A landscape with many valleys, sampled at points; each row gives a point and its height.
A ball rolls from a point to the lowest of its 4 nearest points, and stops where none of them is lower. Distance is the straight distance between rows; heights are no part of it.
<205>: [  1,  -5,  19,  -7,  -9,  18,  -3, -13,  -3]  h=434
<311>: [ -2,   8,  -2, -10, -10,  16,   0, -10,  -8]  h=623
<197>: [  1, -15,  18,   0,  24,  -3, -12,  14, -11]  h=218
<387>: [-36,   7,  -2, -32,  -8, -12, -17,  18,  17]  h=326
<542>: [ 19,  -4,  -8,   7,   9,  -4,  11,  13, -14]  h=50
<87>: [ -6,  38, -22,   4, -12,  -5,  22, -18,   2]  h=780
<364>: [-12,  13,  17,  -7, -22,  18,  -6, -22,  -2]  h=448
<386>: [-24,   7, -42, -22,   0,   4, -16, -12,  -6]  h=351
<583>: [-25,  10,  16, -24, -11,   9, -10,  -9,  10]  h=484
<359>: [ 26, -25,  12,  31,   1,  -1,  -3,   9,   0]  h=413
<79>: [ 18, -30,  32,  32,   1,   2, -16,   3,  11]  h=344
<360>: [-11,  21, -40, -11,  -5,   4,   1,  -5,  -5]  h=391
<422>: [ 17,   5, -15,   2,  19, -11,  21,  16,  -9]  h=367
<315>: [  4,   9, -32, -16,  17,  -2,   3,  16, -12]  h=78
<97>: [ 17,   1,  -1,  14, -18,   2,  19,  -3,  -3]  h=337
<253>: [ 15,   9,  -2,  13, -10,  -5,  35,  -7,   5]  h=305
<343>: [-31,   1,  -9, -33,  17, -10, -23,   9,  11]  h=365
<461>: [ -4, -17,  36,  -1,   6,  -5,  -7,  13,   4]  h=80
<356>: [13, 13, -9,  7, -2, -7, 32, -2,  4]  h=403
<91>: [-29,   7, -14, -23,  -2,   6, -20, -13,   4]  h=99
<31>: [-14,   3, -27, -26,  16,   6, -17,   4,  -4]  h=312
<114>: [ 12, -18,  15,  10,  11,   3,  -8,   6,  -8]  h=286
<39>: [  5, -12,  31,  12, -24,  15,  -1, -19,   3]  h=89
<50>: [-21,   1,   9, -28,  14,  -2, -15,  10,  10]  h=348
<347>: [ 18, -10,  -4,  16,  25,  -6,   3,  22, -21]  h=349
<453>: [-38,  25,   7, -15, -23,   7, -18, -26,   9]  h=257
<273>: [ 25, -20,   4,  31,   4,  -5,   2,  14,  -9]  h=360
<120>: [ -9,  -4,  31, -16,  -2,   4,  -6,  -3,   9]  h=449
<502>: [ 16, -24,  26,  16,  -3,   4,  -9,  -1,   0]  h=400
<133>: [-33,  19, -12, -16, -15,   8, -20, -26,   3]  h=39
<563>: [ -1,  12, -23, -10,  -5,  13,   2,  -4,  -8]  h=514
<426>: [18,  1, -8,  3,  1,  3, 12,  8, -9]  h=285
<168>: [ 12,  18,  -6,   6, -17,   7,  19, -11,  -4]  h=79
<333>: [ 22, -24,  18,  29, -10,   7,  -2,  -3,   3]  h=494
<495>: [ 19, -12,  -3,  34,  20, -19,  12,  24,  -7]  h=282
<510>: [ 14,  -1,   3,  27,   6, -15,  38, -22,  22]  h=254
<368>: [-10,  28, -26,  -6, -15,  11,   0, -15,  -8]  h=513
<216>: [ 23, -16,   7,  18,  -8,   2,   8,   0,  -6]  h=461
<96>: [ 22,   0,  -3,  19,  16, -18,  37, -11,  16]  h=29
<135>: [-28,   3,   2, -32,   8, -12, -16,  19,  15]  h=322
<212>: [  8, -10,  13,  -2,  -5,  11,  -2,  -6,  -7]  h=515
<174>: [ 29, -18,  11,  37, -26,   4,  12,  -6,  13]  h=607
<376>: [-31,  10,   7, -30, -11,  -4, -11,   6,  20]  h=106
<262>: [  7,  -4,  -3, -11,  16,   7,  -8,  11, -13]  h=385
<509>: [-10,  -9,  32,  -3,  20, -14,  -9,  24,   0]  h=159
<73>: [ 23,  -4,  -5,  22,  17, -22,  29,   9,   5]  h=203
<415>: [  3, -28,  33,  19,  14,  -6, -14,  11,  -1]  h=157
<269>: [-10,   4, -45, -23,  16,  -2, -13,  10,  -9]  h=321
<449>: [-22,  35, -37,  -4, -24,  -1, -14, -21,  -8]  h=311

For each start below, name the point where the ball stops.
<212> | <461>
<386> | <133>
<333> | <461>
<360> | <133>
<364> | <133>
<174> | <168>
<368> | <133>
<359> | <542>
